Each row is a point on a landscape with many valleys, with its height.
A ball rolls from a point to the lowest of its 2 nearest points, and stops where none of them is lower. Distance is the straight distance between rows; heights are no part of it.
J_530 (h 400): [  1 -11  -1 -26  -6  11  -6 -25 -31 -18   9  23  -5  -9 -20  15 -19   2
   7   4 -22 -20]
J_409 (h 793): [  7  17  20  23   3  19 -32 -12  14  24 -14   5   0  36  15 -27  22 -14
  -1  -8  29  -3]
J_998 (h 597): [ -1  12 -30 -16 -15  10 -34  14 -32   5   1   7 -11   9  -7   2  30 -11
  18 -21 -15  12]
J_83 (h 701): [ -3 -11 -14 -14 -11  23 -39  -4 -33  11 -19 -24  15   9  -5 -13   7 -10
  -3   5 -15 -11]
J_841 (h 212): [ -3  19  23  -2  14   2  -1  11  -8   7  -3 -22 -16 -30  31   1   1  15
   7 -14  37  12]
J_536 (h 406): [ 24  11  -5  -1   7  12   9  -3   1 -25  21  10  14  -4   2  -1  -5  23
   3 -14 -21   0]
J_860 (h 340): [-21  -1 -12 -17   6 -11   5  -3  19  16   8  19  -3  -5   6   7 -11   7
   1   0   9  -4]
J_469 (h 443): [ 19   3  17  27  -4 -18  12  25   7   3   5 -29 -11 -17  15 -11   1  -1
  -5  -9  45   3]
J_302 (h 402): [ 27  -4   6  12  -9 -31  12  28  12  24   4 -24 -21   5   0 -17  13 -15
   7 -11  50   3]
J_784 (h 587): [ 11 -10  -4 -11  -4  23  -5 -13  -6 -25  -9 -12  28  -1  -3  -2  14  17
 -16   1 -27 -19]
J_494 (h 500): [-17 -13  -1  14  -5 -18  17 -15 -12 -23  11  17  -4   0   7  26 -29   6
  -3   5 -42   3]
J_722 (h 236): [  6  -2   6  16   9 -15  18  -4  18 -28  15  13 -11   3  24  -3  -5  11
 -11 -17 -12  15]
J_742 (h 391): [-20  -4   5 -32   9   3   1  -7 -30   4   6  23 -10 -32 -11  19  -7  -5
  16   8  16  -4]
J_679 (h 267): [-11 -15  25  48  17  -6  11  -7  44 -28  -8  12   4  36  20  14   5 -17
   1  23  -6  11]
J_449 (h 434): [-18 -23 -10 -32 -10 -21   9  -1 -17  13   1  20 -27 -21 -22  21 -15   0
   6  -1   2  -6]
J_798 (h 467): [  4  -9  -7 -31 -13 -16   6   3 -34  18  16  11 -42 -14 -29  35   5  -7
  20   8   0  -3]
J_36 (h 639): [ 11  -6 -30 -24 -19   2  -7  10  30  30  -5 -19 -17  28 -19 -18  30 -12
   9  18   5 -12]
J_94 (h 536): [-12  21  15 -14  -3   8   8  12 -41  -2   4 -12  16 -30  -5  19  -7   1
  15   2  26   0]
J_744 (h 561): [-12  22  15  -2  -1  12   1  15 -21  11   6  -6  35 -13  -7   4  -4 -15
  -3  12  32  -5]
J_666 (h 532): [ 25  37  -7  11   3  21  -3  -3 -19 -19  -8  -6  27  -1  -8   7 -20  -1
 -16   1 -33  -9]
J_147 (h 350): [  8   7  15  45  12 -31  18  -3  12 -31  10   9  -8  10  16   9 -14  -1
 -17  -7 -28  30]
J_674 (h 534): [ 20 -10 -15  -5  -7  11 -10  -2   8  -1   7 -13  -9  15  10 -27  19   7
   8 -18 -12  -6]
J_407 (h 615): [  3  17  -9  -8   2  32 -19  -9 -16  -6   1  14  18  -7  11  -1   4  -4
  -1  -7   0  -1]
J_937 (h 493): [ 14 -15  -9 -10  -4  -9  11   6  33   7  10   3 -16  14   3 -20  18  10
  12  -8   6   0]
J_696 (h 567): [ 14  -7 -28 -11 -20   7 -22   7 -16  19  -7 -13 -13  21  -1 -18  26  -9
   7 -18 -21  -1]
J_529 (h 542): [-18 -34  -6  -8   1 -21  17 -15 -20 -16  29  26 -15  -9 -13  30 -18   2
   7   1 -27   5]
J_460 (h 436): [-10  -7  -1  15  30   8  13  -2  21 -46  13  22  11   1  17  19   6  19
  -2  -1 -33  27]
J_761 (h 352): [ 14   7  -8  -8 -14 -23   1  16  -3  30   1 -16 -26   1  -3 -12   0 -18
  -3 -15  24   0]
J_561 (h 279): [ 11  38  19   9   5   9  -1  15 -13   1  -4 -13  13 -16  19 -13  -1  -1
  -5  -9  24  12]
J_685 (h 814): [ -9   7  12  -3  19  24 -24 -19  29  14 -14  12   1  23  17 -19  11  -1
 -12  -8  18 -10]
J_405 (h 533): [ -3 -23 -12 -14 -13 -32  25  -1 -21  -7  40   7 -29  -8 -21  24 -10  14
   8  -3  -2  13]
J_156 (h 749): [  5  -1   1  14 -10  16 -42  -3   1  13 -29 -31   5  30  12 -40  31  -7
 -10 -15  -3  -5]
J_353 (h 661): [  1 -23 -24 -40 -20   9 -11  -4   5  19 -13 -11  -8  21 -22  -2  32   2
  17  21 -14 -14]
J_71 (h 293): [ -4  10  -1 -16  -2  -2  11  12 -12   8  12   0 -13 -30  14  -1   3   7
   7 -16  27  16]
J_896 (h 456): [  9  -5 -10  15   6   0  22  -3   1 -31  48   7   8 -10   5   9  -4  32
  17 -14 -17  17]
J_390 (h 446): [ -5 -21 -12 -19 -16  -6 -13 -19 -15   0  -4  11  -7  -4  -5   3 -11  15
  -2   1 -33 -18]
J_473 (h 537): [-15  -1  -6 -26 -17 -14   7  19 -32  29   0 -16  -3 -12 -12  14   3  -3
  18   3  39  -6]
J_41 (h 435): [  7  -8   2  38   2 -19  28  -6  -1 -35   8   1  11  10   3  10 -30  -3
 -16   5 -44  15]
J_817 (h 640): [  0  31  -7 -16  23  34 -14 -11 -20 -20 -12  14  23 -16 -10  16   0   3
  -6  11 -19  -4]
J_791 (h 449): [  1 -14 -11  -2  -5 -34  28  15  31   8  22   6 -34  12   1   1   5  11
   7  -9  22  12]
J_255 (h 523): [-23  -8  10   1  -1 -23  30  14   5   7  -5 -21   6 -33   5   9 -17  16
   3  18  36   1]
J_84 (h 486): [ -2 -17  14  17   3 -31  30  17  16  -5   2 -39  -6 -21   6  -2 -14  21
   4  -3  47   4]
J_75 (h 259): [-22  14   0 -11  19   9  -3 -18   5   5  -3  12   5 -20  17  12 -20   3
 -15   6  -7  -1]
J_863 (h 401): [-20 -12 -17 -13   3 -38  22   3  10  11  15  11 -30 -18   6  17  -7   6
   0  -6  18  13]
J_701 (h 368): [ -1 -24  25  48   4 -32   5 -21  53 -12 -13  17  -1  30   8  -5   0 -18
 -12  25   1  -6]
J_844 (h 481): [ 19   4  17  22 -11 -18  20  25 -20   8   6 -44  -2 -29   4  -4 -22   4
   0  -6  25  -8]
J_613 (h 159): [  6  21  17  14   4  -8   3  -1  12   3  -1   8   4   1  15 -17  -5  -6
  -7  -9  11  -4]
J_428 (h 348): [  6  -5  11  27  25  -2  21 -14  35 -39  11  17  -4  17  28   8  10   7
   7 -10 -12  33]
J_399 (h 495): [ -3  -6  -2 -42  -4  12 -17   8 -34  16  -1  23 -39  -5 -38  22  11 -21
  23   8   0   1]
J_638 (h 492): [ 27  28  12  25  14   2  14  10   5 -23  -4  -1  24   0 -13   4 -18   4
 -16   1 -27   5]
J_866 (h 773): [ 29  13   5  22 -15  14 -29   3  11   9 -11 -10  -4  26  15 -39  21 -14
   8 -14  17  -5]
J_139 (h 524): [-15   9 -15 -26  -5   7 -31  20 -31  35 -14  20 -39  -2 -22  21  16 -25
  19   6  -5  22]
J_930 (h 143): [ -7 -15  17  47  22   0  21   2  57 -37 -14  10  36  28   3   4  11  -4
  -2  23 -16  12]
J_874 (h 617): [  2  -3 -17 -13 -23  -7   8  22  16  30  14  -2   8  17 -20 -22  15 -16
  10  10  15 -11]
J_164 (h 355): [ 14  12  -7  -9  -9   0  15   7 -16  -4  23  -1   4  -8  -2  -6  -3   7
   5 -19   0   0]
J_988 (h 512): [  5   4  11  -1 -19  -9  13  23 -48  14   5 -30   3 -26 -10  12 -14   3
   9   7  28  -9]
J_82 (h 648): [  7   3   1 -14  30  23  -7 -25 -14 -39  -7  18  17 -11 -12  27  -9  21
   3   7 -33 -13]
J_59 (h 553): [  7   7   6   7   5  20  -4  -5  20 -17 -22 -11  27   4   5 -13  -5  12
 -20   6 -17 -16]
J_360 (h 282): [  4  14  -9   1  -5   1 -16   0   8  29  -8   8 -19   5  15 -18   0 -15
  -5 -20  19  -1]
J_182 (h 139): [-25  19   6   5  32  -1   7 -18  25  -6 -14  27  -8 -17  23  20 -10   8
 -10  -3  -9  18]
J_283 (h 588): [-15   6  19   1   0  -6  13  23   7  21   4 -21  30 -17  -3 -16  -6 -11
  -4  21  52  -4]
J_572 (h 447): [ -8 -13  23  39   9  -9  -9 -16  46 -14 -26  -1  14  22   4  -7 -16  -6
 -27  24 -16 -13]
J_571 (h 724): [-11   1 -13   8  -4  37 -52  -3 -18   9 -21 -20  28  18   7 -30  22 -13
  -7  -3  -4   0]
J_246 (h 680): [ -6 -19 -18 -34 -13  26 -29   0 -21  27 -17  -3  -7  16 -22  -4  15  -8
   9   8 -12 -23]
J_855 (h 499): [ -3 -17 -18   4 -10 -27  26   0   3 -14  46   9  -6   3  -3   4  -9  23
   9  -9 -12  12]
J_658 (h 507): [ 13  -2  28  30   7  18  -5 -17  39  -2 -28  -9  25  19   1 -29 -10   3
 -23  11 -12 -20]
J_865 (h 613): [  1   6   2  12 -18 -11   5  27  14  23   6 -13  20   4 -14 -17  -7 -27
   2  11  34 -18]
J_604 (h 833): [  3  27  17   2  20  40 -27 -20  22  13 -31   2  20  19  16 -15   6  -8
 -21   1   8   8]
J_880 (h 555): [-21   8 -12 -21  -1  13 -16  10 -22  34   1  13 -11  -9  -2   8  15 -16
  15   1  15  12]
J_293 (h 619): [ -4 -15 -11   3  15  12   1 -26  -1 -40 -15  -2  21  -5  -2  19  -1  18
 -11  15 -44  -6]
J_547 (h 586): [ -9   6 -19 -19 -10  19 -13   4  -4  13   2  10   9   9  -2 -16  13 -13
  13  -4   5  -6]
J_894 (h 720): [-13 -27  -2 -27 -14  24 -24 -19 -17  10 -26 -27  21  -1 -14  -7  17   9
 -10   7 -19 -23]
J_110 (h 496): [  1 -20 -15 -20 -18 -12  -7 -21   1  16 -20 -12 -24  11   2 -11  -1   6
 -16  -3 -29 -15]
J_140 (h 437): [ 23  12  26  51  13 -19  33  14  19 -27   2  -1   5   2 -16   4 -22   0
 -14  -4 -17  16]
J_330 (h 337): [-20  12   8 -17  15  10  -5 -21 -17  -8   3  39   5 -28 -10  28 -27   1
  -5  12  -3  -1]

Two balls start at each pair of points below. Name the first point that both come to, or write -.
J_82 / J_817 -> -
J_696 / J_407 -> J_75
J_255 / J_844 -> J_469
J_880 / J_998 -> J_75

Call two points neighbours if one is among the 2 nearest of the other. Go from one point of each pair to the other, from neighbour to neighbour, staying as low as possible. Name the highest point that can't be avoided.
J_613 / J_841 -> J_561
J_930 / J_722 -> J_82
J_613 / J_722 -> J_529
